Each row is a point on a tangle of strands that fork and nearly touch. The rows are in no order.
Points whose rows are less than 45.8 apart are linked; no others are. Some points are linked to none.
q318: [ -2   5 -14  -9  -7  -9 -11  -5   5 -14  -3 -17  -7  13   8 -13  -3 -18
  22  11 -11  -5  21  19   2   6 -18 -25  14]
q110: [ -1  25 -12   2  20   4  -9  -1   1  14 -17 -12 -12 -12  -1 -16   8 -13
  11   8  -7  -9  -3  -9 -14   0   3  -8  19]
q551: [ -2  11  10   1  10  16  12   5  19  -2   8   3 -14 -23  11  -4   4  14
  -6  -4   0  13 -16   6  21  -2   7  16 -27]
q397: [-19  28 -29  -4  15  12 -11  -9  12  17   3  -9 -17 -27  -3 -37   5   8
   8  14  11   1   2   1   2  -3  -6  -2 -11]
q847: [-11   9  31   3   3 -13   5   1 -18   2  -6  14   6  11  -4  33   8  -7
  -2 -23 -15 -23   0  -1 -16   3  12  22  24]
q896: [  9 -15  20   9 -14 -11 -15 -10  15   3 -13   2  18  -4   2  19  18 -16
 -20 -20 -35 -16   6 -13 -11   4   5  23  16]
q611: [ 22 -16   7   8 -10  -3   0   6   6 -11   6  15   8   5  20  19   1  -6
 -12  -8 -20   5 -16  -4   5   6   9  17 -17]
q449: [  2 -24  -8  12  25  13  10  -5 -12  -4   2  -3  11  -7 -10 -11  11  16
   4  -2   6   7  -4  -1   6 -17  -4  11 -26]
q497: [-12 -17  -7   8   1  -4 -25 -12   3   1  -1  -1  25  -3  -9 -29  -4   2
   2   4  14  -5  17 -11  -4   1 -17  -8  12]
q31: [ 13 -20  19   4 -24 -18 -19 -12  12 -10   0   3  18   4   1  16  17 -11
 -19 -18 -23 -16  10  -8  -8  10   0  18   5]
q467: [  2 -25   5  21   5   1  -1  -6   6  -6   7   7  22  -6   6   1  -4   8
  -6 -20 -12   2   9  -1   6 -15  -5  10 -20]
q533: [  6  10  19 -15 -16  10  -9   2  23 -16   6  -7   0 -15  16  -1 -11  26
 -15  -9   6  17   1   9  21   4  -1   1 -14]
q861: [ -1 -22   9   8 -22 -16 -16 -12  -9 -21  10  30  16   5 -15   4  13   9
  -8 -13  12  -8  12 -22  -5   9 -15   0   1]
q272: [ -4   4  -8  -6   9  12  -7   5   2  -8   1   5   7 -16  -3 -31   2  20
   4  14  18   8  -2 -10   9   3  -1   1  -1]
q131: [  2   8   2   2  -5 -21   4   1   1  14   5 -16 -14  32  15  20 -17 -18
   4  -4 -27 -21  -4   6 -18  -7   2  -6  15]
q320: [ -6   9  -6  15  14  -7 -17 -16  23  17   0 -28   7 -11   4 -12 -13  -7
   7  -2 -14 -16  15   6  -9 -12  -6 -18   9]
q118: [ -9  26  -8  -3  -9 -18   3  -3 -16  -4   1  27 -12  23  -5   8   3 -12
   9  13   7 -19  14   2 -25   8 -19 -11  18]
q924: [ 19   9  11 -10  -1 -10   0   8  -5  -1  -8 -14  -6  10  17   9  -4 -13
   0   5  -2   1 -15  -2   7  15  15  -1  20]
q709: [-14   4 -33  -1  13   6   3 -11 -31  11  -1   7 -15  11  -9 -14  12  -5
  23   5   1  -9   4  10 -27  -9 -16 -12   0]
q735: [ 19  18  10 -13  -3   0  -1  14   5 -19 -12   0 -13 -10  10  -6  13  -4
  -1   5   6  13 -14  -5  16  24  11   6  10]
q951: [  9   8  20 -14 -11 -12  14  11 -21 -14   2  25  -8  22  12  36   7  -9
  -5  -6   1  -3 -20  -2  -5  19  13  14  10]
q66: [  6  -9  12 -11 -11  16 -10   2  13 -25   5  18  19 -22   8 -29  -1  26
 -19   0   8  18  17  -6   0  -5 -13  -4 -20]
q376: [-20  -6 -16  16   8  13   2  -8  16  21   8 -12  14  -7  -4   0 -26  17
  -8  -1   5  13  17   2  -1 -26  -6 -28 -25]
q179: [  0  -2  -1  -6   1   3  -7   2  -2 -18 -20  12   8 -15 -12 -30  27   2
   6  10  14   9   7 -21   7  12  -1   1  15]
q559: [ -2 -27  -5 -10 -19   7 -14  -6  18   9  12 -12  20   7  -1  19 -43  13
 -18   2  -5  15  26   5   5 -13 -13 -16 -10]
q414: [  1  -3  -5   4   9  15  11   4  -2   3  16   1   7  -2   8   3 -20  28
  -4   4  15  24  -6   6  18 -11   7  -5 -34]
q965: [ -7  11  26   6  21  -5  11   6  -2  16 -26 -21   4  -3   5  13  10 -11
  10 -18 -23 -14  -1  -5  -7  -4  20   9  24]
q493: [  8   9  27  -9 -22 -23   7   5 -16 -11   7  16  -4  25   3  44  -1  -4
  -8  -8  -2  -9 -13  -3 -11  19  12   4  18]
q33: [ -1  11 -10  14  18 -13  21   7   1  17   9 -24 -23  19  16   8 -18 -15
   6  -2 -20  -7 -10   9 -10 -18  12 -19 -15]
q982: [ 20  21   9  -8  -5   6   0  13  19 -23  -8   8 -23 -16   9  -7  15  -1
  -8   4  -3  17 -20  -2  22  21  12  17  -2]
q649: [  2 -10   7  -2 -10  -6 -26 -11  19 -10  -5 -25  29 -10  -3 -17  -8   5
  -6  -8   7  -8  28  -1  11   4  -2  -4  17]
q766: [  5   9 -16 -18  18  22  20   6 -29   2 -22   6  -2  -1 -31  -8  27  -1
  12   6  14   9  -6   2 -10   1  -1  22  10]
q547: [ -2  -2  18  18   9   8 -12 -12  38   1  -4 -10  19 -30   0  -5  -1   4
 -14 -24 -23  -6  15  -8   1 -12   0  14 -10]
q812: [-17  11 -23   8   6   5  -4 -13 -28   9  -5  17  -9  10 -13  -9  13  -8
  14   8   7 -16  14   1 -34  -5 -20  -6   9]
q584: [ 18  18   2 -16 -10 -11  -8   8  11 -15 -13  -3  -8 -10   2 -21  16  -1
  -2  16  21  12  -8  -9  17  22   2  -5  20]
q469: [ 10   9  21  -9  -6 -17   1   9  -7   2 -10 -19  -2  13  16  16  -4 -13
   2  -5 -14 -11  -7  -2  -2  11  20   4  26]
q647: [ 10   6 -10 -11  21  25  30   6 -23   0 -18   6  -4   3 -33  -1  31  -2
  10  -6   5  13 -11  10 -15  -3  -7  29   1]
q535: [-11  -2   2   2   8   4 -13  -8  -5   3 -23  -2  16  -7  -8 -12  16  -8
  10   3   7  -7  10 -14  -7   9  -2  -4  32]
q949: [ -6   6   6  12  13 -12  28   5 -24  29   1 -13 -14  24   6  29 -11  -7
  -8  -3  -6 -17 -17  -5 -14 -18  17   6  -2]
q625: [-10  21 -20  -8   5  12 -18  -2  11   3   1  -4  -6 -21  -4 -42   0  11
   2  20  20   6   1  -5   4   2  -3  -2  -1]
q695: [ -8  13   2  12  25   4  14   4  10  16   5 -18  -7 -19   2   1 -10   7
   2  -6  10  -1  -8   1  14  -4  17  -4 -21]
q971: [ 14  25   3  -8  -3 -14   8  12  -2   4  -5 -14 -26  25  23   6 -10 -19
   0   3 -25 -12  -8   8 -11   0   5 -13  16]
q121: [ 12  16  19  -9  -1   0  22  15 -24 -14  -4  31  -9  16   4  30  13 -12
  -6  -4  -5  -5 -19   5  -6   9  12  26   4]
q218: [-11  -5 -14  -1   7 -11   6   8  -4   4  19  -8 -21  24  11  11 -21 -12
  25   3 -20  -5   0  17  -4  -5 -12 -22  -4]
q640: [ -3   8  10   3  14  19  13   5  -6  -1 -28  17   4  -3 -14   2  30 -16
   6  -5  -8  -5   2  -2  -8   1   5  20  20]
q42: [  7 -30   0 -16 -32   0 -15  -4  15   2  13 -12  23  11   3  25 -35   7
 -14  -5  -8  12  29  12  19  -7   3  -6  -4]
q841: [ -8   6 -36  -3   6  13  -4   1   2  -1  13   8  -4   4   7 -22 -15  13
  10  17   3  18   7  12   0  -9 -17 -22 -23]
q245: [ -2  -3  14  20  14  10  -6  -3  24   0 -10  -6   6 -27  -8  -9  14   3
   1 -17 -23 -10   2  -6   6  -6   6  13   1]
q442: [ 17 -22 -13   2   9  17  12   4 -20 -18  11  21  -1   6   1  -6   8  15
  -5  11   9  17 -18   5  13  -6   0  18 -32]
q627: [ 24 -24   7 -14 -36 -21  -5   0   9 -28   8  17  15   6   6  -2   9  -2
 -13  -8   5   7   5  -3  16  13  -5   2  -3]
q392: [ -4 -28   8  14   3  -5 -10  -8  -6  -5   5   7  16  -1   4   5   3   2
   2 -16  -9  -5   3  -6   5   1   0   8  -8]
q592: [ -1  17 -25   2  18  -1  10  13 -11   6   8  -8 -32  10   8 -10 -13  -6
  29  -1 -12   7  -1  15  -2  -5   2 -26 -13]
q910: [ -9  22  -1   1  21  20  11   4   4  19 -19 -18 -22 -24 -24 -14  22  -3
  14  -2   3  -2 -12  -6   0   3  16   8  14]
q983: [-12  12  -6  15  14   3 -11 -14  25  23   4 -28  12 -13   4 -11 -21   5
   3  -2  -1  -5  16   5  -4 -16  -8 -14  -5]
q885: [ -5   8   9   8  12 -11 -13  -7  -1  18 -17 -22   9   1   4   0  -1 -15
   6  -5 -13 -25   6  -9 -18   0   2  -1  30]
q130: [ -5   2   8  21  14  25  -2   0  25   0 -15  -2   2 -26 -16 -17  28   1
   0  -9 -14  -5  -5  -8   0  -8   4  16   5]
q498: [  8   3  -9  -9 -20 -15  -5  -5   1  -8  -3  -1  -2  14   9  -1  -1 -15
  -2  19   7   3  -2  -2  -7  17 -10 -13  19]
q440: [ -5  30 -24   1  11   7   6  -3   8   9  13  -6 -30 -16  10 -22 -14   6
   9   5   6   8  -3  14   3  -8  -1 -15 -26]
q994: [ 19 -15  12   1 -11 -13  -2   5  -5 -14  12   4   4  14  22  22 -11   1
  -4 -11 -14   7 -14   4  12  12  14   8 -11]
q654: [-12 -16   1  20  30   2  13  -8 -22  23  -6 -20   7  -3 -14   9  11  -3
   8 -10   3 -10  -4  -4  -8 -17   8   3  -1]
q836: [ 24 -19  10 -16 -42 -30  -2  -2   7 -22   4   9   9  11   4   5  13  -5
  -6  -4  10  -4   5  -3  22  18  -4  -2  10]
q829: [ 10   6   0  -8  16  19  32   8 -24  -5 -14  17  -6   8 -23  14  24  -8
   2  -4  -1   2 -15  17 -15  -1  -4  37   1]
q170: [  3 -28   7 -11 -18   3 -14   5   5 -30   7  19  27 -11   1 -28  -8  21
 -14  -3  11  16  24  -7  -1  -7 -14  -7 -17]
q666: [  4  19  15   5  16  18  25  13   2   7 -26   6   0  -1 -12  10  27 -19
  11 -13 -18  -7  -7  12 -12  -7  14  27  20]
q34: [ 20  -2   6 -21 -31  -4  -7   7  18 -17   9 -12   6   3  14  13 -27  13
 -14   4   8  20   4  19  27   8  12  -8  -7]
q476: [-13   0 -22  -1  17  -6   8   7  -7   6   9  -5 -19  14   7  -3 -21  -3
  30   2 -12   6   5  19   5  -3 -10 -25 -12]
q966: [-10  24  -4   0  -1  -9  -1  -3 -19   5  -2  14 -12  23   2   5  -1 -21
   6   5  -5 -20   5   6 -31   1 -11 -10  19]
q713: [-14  -9  14  17   2 -11  -1  -6 -15  19   5  -9   7   9   0  24  -8  -6
   5 -11  -9 -16  -1  -6 -13  -3   6   3  15]
q532: [  6  -9  11 -19 -28   5 -19   2  23 -17   5 -10  18 -10   1 -12 -19  21
 -17  -2  11  13  26   8  15  -3  -3 -14   1]
q752: [ -1  10 -16 -13   0   2  -2  -2 -13  -3 -23  12   4  -4 -11 -30  27  -5
   8  22  24  10   1 -23  -4   9  -4  -5  18]
q399: [-19  -1 -14  16  14   3  -6 -16 -28  25  -7   4   5   5 -17   5   7  -8
   6   1   8 -22   2  -3 -25  -8 -10  -2  14]
q902: [ -8  25 -29  -8   4  16   1  -2  13  11  12   5 -17  -9  11 -21 -15  18
   5  13   3  21   2  13   6 -11 -11 -18 -29]
q761: [ -9  10   5 -12   5   7  14   5 -10  -5 -29  21   8   1 -15  -7  30 -13
   8   2  10  -2   4  -4  -7  14   1  21  26]
q455: [ -3  -6   3   5 -18 -15  -1  -1 -17   2  16  12  -6  25  -3  37 -17  -4
  -6   6   1  -5 -12  -5 -14  11  -1  -7   9]
q404: [ -4 -12  -8   9 -11 -11  -4   3  -8   7  25   6  -7  24   5  30 -27  -8
   0   8  -7  -6 -17   4 -10  -2  -3  -8  -5]
q317: [  0   8   5  13  28  19  26   4   9   8 -13 -15 -16 -18 -27  -2  35  -3
  10 -13 -10  -2 -10   5  -4 -15  12  15  -9]
q346: [-11  -6  -6   5 -14  -9 -14 -13 -15   2   1  15   8  13 -11  -3   4  -6
   1  13  15  -9   1 -12 -16  13 -19 -10  15]
q808: [ -6  13  18 -24 -13  10 -14   1  24  -5   4 -10  -5 -21  11 -13 -12  22
 -12   1  14  18   7   4  23   4  -8   2  -8]
q178: [ 10   6   4 -12  -8 -11 -13   1  13 -14 -16  -9   5 -15  -5 -27  17   1
   0  12  23   4   3 -14  11  19  -2  -5  23]
q771: [ -8  31  -5   5  18  -2  17   2  15  25   8 -23 -28 -15  14  -3 -12  -1
  -5   1   8  -2 -17   9   8  -5  16  -3 -22]
q617: [ -6 -22   1  13 -10   0  -9 -15 -17 -18   5  32   8   2 -13   6  26   6
 -10  -7   4  -7   4 -17 -11   3 -14  12   0]
q227: [ 19 -24   0   1 -14  -4  -7   0   2 -22   7  31  11   4   7   4   6   0
 -22  -4  -4   7 -14  -7   6   4  -3  13 -19]
q940: [ -3  21  -3  -6   9   3  -8  -5  -5  13 -30  -6   1  -5  -5 -14  14 -17
   2  11   3 -13   7 -12 -16  11   0  -7  31]
q148: [  4 -15 -21 -17 -30 -15 -10  -2  17 -13   9   6  12  10  -1 -12 -17  -2
 -14  23  18  12  12   8  12   5 -18 -19   5]
q987: [ -1  -4 -11   4  -2  -9   7   6  -2   5  17   2 -20  26  16  21 -23 -14
  11   9 -17  -3 -13  13  -5  -7  -5 -12 -12]
q475: [ 10  34  -6  -3  13  -4  10  12  -9  11  -9 -11 -33  13  16  -5  -6 -19
   8   4 -17 -10 -11   2 -12  -2   6 -10   9]
q180: [  0  10   1  -9 -14  -7   7   1 -27  -5   2  27  -4  20  -7  23   4   1
  -1  11  26   2 -12 -10  -9  16  -2  -1   9]
q608: [  6 -25 -10 -18 -40 -13 -13  -5  18  -8   7  -5  23   3  -6  -3 -17  -4
 -13  18  14   6  31   9  17  -4 -10 -12   8]
q485: [ 13 -23  -6   1   6  10  19  -1 -25 -14   8  24  -9  13   0  13  16   9
  -4   7   5  10 -26   0   5  -1  -3  20 -27]
q575: [ -4  -2   4  11   0 -15  -2  -1  -6  23   4 -13  -4  19   8  19 -15 -14
   0  -5 -17 -14  -5  -1 -15  -6   2  -4  11]
q300: [ -4   6 -11   3 -22 -19  -7 -14  -6  -9   7  23  -8  19 -13   5   6 -10
   4  16   8 -12  12  -5 -23  12 -31 -22  18]
q827: [-15 -15   6  21  23  -4  24  -2 -27  18  -4 -15   1   7 -10  28   7  -5
   3 -15  -5 -15  -6   0 -12 -16  10  11  -5]
q534: [  0   8 -12  15  15  -8  13   7   6  19  11 -14 -12   5  13   4 -26  -9
   2   2  -4   3 -12   4   0 -13  12 -18 -19]
q70: [-13  20   0 -10   1 -15   0  -1 -12   1  -9  -5 -17  23   7  -8   4 -16
  20  -4 -12 -22  18   8 -23   5 -14 -17  26]
q351: [  2   3   0  20  13  28   9   0  23   5 -12  -3 -11 -25 -24  -9  31  -2
  -3   0 -11   0 -13  -3  -4 -13  11  19  -5]
q450: [ -2  13  25  13  21   4  21  12   4   9 -22  -6  -5  -5  -2  15  17 -10
   5 -17 -30 -12  -8  -2  -9 -11  22  18  13]
q975: [ -8 -15 -12   6   3   1 -17  -5 -11   6   1   5  15   4   0  -8  -3  -2
   3   9  13  -3  -1  -9  -4   6  -7  -6   9]
q128: [ 18   1  -2  -3   8   7  10  14 -17   2   1   3 -13   7  11   9  -3   1
   5   7   5  11 -28  -3  11   7  20   4  -5]
q685: [ 17 -11  21   3 -35 -28 -17 -14   3 -16   4  11  11   9 -12  31  17  -5
 -19 -23 -15 -19  18  -5 -12  15   2   7   9]
q674: [-11  10  10   8  17  13  16  -1  16   5   8  -7  -3 -22   3   1  -1  17
  -4 -10   6  11  -7   7  20  -7  14   7 -33]
q222: [-11 -34  -6  -6 -15   7 -14  -3   7   7  17   3  27   9  -5  13 -39  19
 -10   2   3  21  20   2   4 -16 -15 -11 -16]
q921: [ 15  25  -8 -10   9  11  15  16 -23  12 -14  -2 -20   3   4   1   2 -10
   5  12   5   3 -23  -4  -1   6  19   4   5]
q992: [ -3 -16  -4   7  12  16  -2   0  -5  -6   6   7  19 -11  -5 -24  -4  25
   3   2  12  11   5  -5  10 -12  -5   1 -16]
q588: [-19 -15 -13  16  23   7  -5 -14 -21  23  -7 -11  13  -6 -17  -7  10  -1
  10  -1   8 -13   3  -8 -13 -11  -5  -1   9]
q263: [-12  27   6  -3  17  13   4  10  12  20 -10 -17 -29 -31  -6 -10  13  -3
  13   0   3   1 -18  -5  11   7  18   9   6]
q253: [ 18   2  -2 -10 -12  -9  -1   9  -6  -6  -2   1  -3  16  16  12  -7 -13
  -2  13   9   8 -15  -5   0  21   8  -5  12]
q85: [-12   3   2   5  16  21  -7   2  18  -9  -8   3  -1 -28 -17 -29  25   9
   5  -2  -3   3  -1 -11  10   0   2  13   3]
q186: [ 18  -7  -2  -6   7   9  13  10 -33  -8   1  14 -11  13   6  12   8   4
   5   8  12  13 -27  -1   9   9   8  13 -13]
q368: [-13   1   7   0  11  29   4   1  15  -5   7   6  -3 -29  -3 -27  11  29
  -9   3   8  13   5  -2  13 -16  -5  13 -29]
q309: [-12  -2   4   5  20  27   4   3  12  -5   0   1  -2 -32 -18 -30  18  23
   3   0   6   4   1  -1  10 -13  -3  14 -17]
q260: [  7   7   9  -6   4  10  26  10 -34 -11  -8  27  -8  14  -8  26  15  -7
  -2  -2   6  -1 -19   9  -7   4   5  27   3]
q72: [  8  -2  -1   6   3  -5   3   7   2  11  17 -11   2   9  17  12 -26   1
   2   5  -3   8 -14   7   9  -2  12  -7 -11]
q652: [ 23 -24   5 -11 -31 -16  -4   3   5 -30  11  32  12   7  10   1  12  -4
 -20   1   7  10 -11 -13   8  16  -5   7 -15]
q107: [ 22 -17   1 -22 -48 -29   0  -2   9 -11  11   5   6  13   3  11   0  -8
  -9  13  20   3  -2   3  24  19  -4 -14  16]
q943: [  3  17  13 -11  -1  11   2   9  26 -17   4  12 -22 -22  14 -12   7   9
 -11  -1   0  20 -19   2  27   7   5  20 -20]
q248: [-19  25 -18   1  18  14   0  -7  10  29  -3 -12 -19 -34 -13 -29   6   4
   9   7   9  -6  -6  -2   0  -6   7   0  -3]
q53: [  0  19  -9 -17   8  15  20  12 -27   6 -25  10  -3   3 -20  -6  20 -14
   9  13  16   1  -6   1  -5  11   8  19  18]
q887: [ -9  30 -15   6  26   7  -5  -7   8  24  -7 -21 -19 -28  -5 -22   7  -8
  13   3  -5 -14   1  -2 -11  -5   5  -9   6]
q832: [  0 -12   1  -1  -6   2   2  -5 -27 -13   1  32   1  11 -13  15  16   5
  -1   2  16  -4  -7  -8  -8  10  -7  11   2]
q422: [  1 -37   9  -3 -28 -21 -17  -7  -1 -25  15  23  20   5 -10  -8   6   3
  -9 -10  15  -1  17 -13  -3  11 -20   1  -4]
q604: [-21  -7  14  14  12   7 -12 -10  23  14  -1 -23  24 -26  -4 -15 -14  23
   1 -18   3  -4  29  -6   3 -15  -1  -7  -5]
q506: [-12 -13   4   3   9   9  -7  -7  -3 -12 -23  14  13 -11 -14 -23  32   0
   7  -1   2  -5  12 -18  -1   8  -7   2  21]
q525: [-18  10 -12  14  12   5  -2  -9  31  22   7 -24   4  -8   3  -4 -27  12
  -4  -5  -7   5  17  11  -5 -21 -10 -27 -21]
q874: [ -3  16  -5  -7   3  -8   1   3  -4  -3  -5 -19 -19  18  11 -11  -4 -19
  24  -2 -22 -15  10  14 -14   6 -10 -24  18]
q740: [  2   4  32  -5  -8 -17   4   2  -8  -3  -9   1   6  11  10  31   6 -12
  -5 -18 -21 -16  -4  -3  -9  11  13  16  23]
q201: [-11  -3 -30  11  15   6   0  -6 -20  14   6   5 -10  12  -3  -7  -1  -5
  11   9  -2  -3   0   5 -11 -13 -13 -15 -12]
q279: [ -7 -13  -1   2  -2   2 -23  -8  15   0   1 -11  26 -16  -4 -29 -13  11
  -2  -1  11   1  23  -4   4  -5 -13 -10   7]
q457: [ -5 -32   6 -10 -24 -10 -16  -6   4 -24  10  14  31   2  -5 -23  -5   9
  -7  -5  16   9  26  -9   2   2 -19  -4  -5]
q589: [ -1  14  -4  16  27 -11  25   6 -11  25  -5 -23 -18  14   7  11  -7 -13
  -2  -3 -14 -11 -18  -5 -11 -24  22  -9  -7]
q9: [-11 -29  -1  11   3  16  -2   1 -10  -8  12  13  22  -5   0 -15 -10  28
  -3  -4   8  17  10   0   6 -16 -10  -1 -24]
q978: [ -2 -24  -3  21  26  18  11  -6   4  -3   4   3  15 -15 -10 -13  12  16
 -13  -8  -4   3   4   0   2 -29  -7  13 -33]
q240: [  3 -29   0 -15 -37  -9 -17  -6  15  -5   8 -11  26  10  -6  13 -22  -2
 -13  -1   3  -2  33  10  20  -2   4  -5   4]
q278: [ 11  38  -8  -8  17   7  17  17 -14  16 -17 -10 -33  -3   6  -1  -2 -18
   3  10  -5  -5 -19  -1  -6  -1  18  -2   7]
q28: [ 20  -2  -8 -16 -35 -12  -6   8  16 -11  10 -12   1  17  14  19 -29  -5
 -17  18   2  10  -1  24  24   8   9 -10   3]
q484: [ -4   1 -31   5   4   6  -4  -2  -7   7   9   8  -6   9   5 -15  -8  -2
   8  21   2   6   0   5  -7  -4 -10 -15 -11]
q380: [ 15 -12  -7 -14 -44 -26  -5  -3   8  -7  16   9  -2  18  -6  20  -4 -11
  -8  15  13  -4   1   3   5  17 -12 -14  15]
q830: [ -4  -9 -16  -6  -9 -10  -7  -5  12 -11  10  -9  -3  13   8   5 -20  -9
  10  12 -14   1  13  21   5   0 -17 -19   1]
q277: [ 14 -13  17   0 -39 -28 -15  -6  -3 -19  17   9   9  17 -13  34   8  -2
 -11 -18  -6 -15   7  -4  -4  21   3   0   7]
q562: [  1   9   6   4 -10  -5   5   5 -28  -1  14  22  -9  26  -8  38 -11   3
  -4   9  10  -7 -13  -6 -18   5   5   1   9]
q969: [ -6   4  28   5   9 -12  -6  -5  -1  13 -18 -26  14  -3   4  11   5 -10
   8 -17 -25 -22   8  -7 -15  -1  14   6  36]
q68: [-17  23  11 -17   1   7 -12   0  20  11  -1 -14 -15 -26   9 -26  -1  15
  -4   0  17  10  -4   2  21   9  -4   9  -3]
q176: [ 19  -4  18 -13 -37 -33  -1   1  -8 -15   9   5  -1  19  -1  39   2  -7
 -10  -8   5 -12   0   2   2  25   9  -4  19]
q328: [ -3 -28   4  27  14  11   2  -9   6  -1   8   7  23 -11  -1  -4  -1  14
 -17 -16  -9   0   9  -6   0 -31  -5  10 -33]
q602: [  2 -18 -23 -12 -20  -6 -14  -9  13  -9  11   5   7  17   3   6 -24  -7
  -3  19  -5   6  14  15   4   4 -19 -16  -6]
q172: [ -9  -7  21  16  12 -10  30   4 -25  15   0  -4  -8  14   1  40  -1  -3
  -1 -17 -10 -13 -10  -4  -9 -16  20  17  -1]
q875: [ -1  13  -4   2  28  20  25   2  -7  14 -20 -20 -13 -17 -30  -4  22   0
  16  -3   5  -3 -12   1  -5  -6  13   8   3]
q370: [  8  -4   7  10  17  11   7   6  -2  -6  -7   2  -4 -10   4   3  12   0
   3  -5 -12   4 -14  -3   8  -3   7  12  -8]
q813: [ -9 -18  15  13  -4  -6  -8 -11 -13  -2   1   4  13   3   4  19   4  -5
   4 -17 -11 -13   1  -9  -6   5   2   9   9]
q445: [ -5  -5  -9   9   5  11   1   4  11  14  12  -6  13  -2   7   5 -32  19
  -3   3   6  21   4   6  10 -16  -2 -17 -25]
q646: [ 17  14  10 -12 -14  -1  -6   6  18 -13   8 -13  -1  -6  19   6 -20  14
 -12   3   9  16  -5  12  27  12  13  -3  -4]
q425: [ 11 -14  -5   1  14  15  16   8 -15  -7  14   8   4   1   4   2  -9  18
   3   5  11  19 -15   4  18  -9   6   9 -32]
q767: [ -8   0  -4  12   6  -7 -17 -13   9  17  -4 -25   7   3   4  -7 -10 -15
   7  -5 -17 -20  10  -2 -16  -5  -3 -14  15]
q805: [-12 -32  -7  -5 -11   9 -14   5   0  -3  17  13  28   5  -2  -8 -25  23
  -5   3  15  20  14  -5   2 -11 -14 -12 -14]
q753: [ 14  -2 -14 -13 -34 -26   0  -8   6 -13   4   1  -9  18   4   5   1 -19
  -1  20   9  -5   6   9   0  12 -17 -14  18]
q520: [-15  24  13  -8   9   7  -8   8  20  10  -6 -17 -24 -30   8 -13   8   1
   5  -2   4   2 -15   1  22  14   8  17   3]
q899: [ -8   0  13  -7  -3  24  -6   2  23  -8   3  15   2 -36   4 -29   4  24
 -25   3   3  12   8  -6   1 -10 -11  11 -22]
q858: [-13   2  19  10  11   4 -15 -11  31   6  -2 -25  18 -31  -1 -10  -6  17
  -3 -27  -8  -6  27  -2   7  -8  -2   5  -6]
q564: [ 13 -15   5   3  -6  -6  -2   8   5   2  16  -5  11  15  14  24 -31   3
   0  -2  -4  17 -11   9  14   4   7  -2 -12]
q691: [ 11  -7   1  -7  -5   0  -7   7  -3 -19   1   7   6  -2  13  -9  -3   7
   1   4   9  13 -10  -5  16  14   4  -2  -6]
q412: [  1  27 -25  -2  16   5   7   4  -3  10   6 -11 -38  -7   8 -19  -4  -2
  20   4  -2   6  -5  15  -1  -1   5 -16 -17]

Follow the links from the first point to the second, and from the first to the third. Name the last point that the two ways share.
q646; q170; q604 | q130
q68; q547; q170 | q130
q392; q559; q110 | q992
q713; q805; q940 | q992

A fork is a point with three links, a tip a point with one. Leave the first point through the second and follow the links. Name the first fork or tip that comes.
q627; q836 | q847
q921; q278 | q992
q861; q422 | q130
q130; q351 | q28
q148; q602 | q649
q674; q551 | q179

A fork is a point with three links. Follow the links from the first point to the second and name the forks in between, in order.
q943; q272 | q179
q309; q875 | q130
q118; q272 | q992
q584; q328 | q179 > q992
q222; q178 | q992 > q179

Name the points in between on the shortest way along the links from the first point to the second, in order.
q68; q66 | q520 > q263 > q910 > q875 > q317 > q351 > q130 > q85 > q309 > q368 > q899
q940; q674 | q535 > q506 > q179 > q178 > q584 > q735 > q982 > q943 > q551
q497; q830 | q975 > q346 > q300 > q118 > q966 > q70 > q874 > q318
q896; q761 | q31 > q685 > q277 > q176 > q493 > q951 > q121 > q260 > q829 > q647 > q766 > q53
q178; q272 | q179 > q506 > q535 > q940 > q110 > q887 > q248 > q397 > q625
q455; q399 | q404 > q987 > q218 > q476 > q592 > q412 > q440 > q902 > q841 > q484 > q201 > q709 > q812
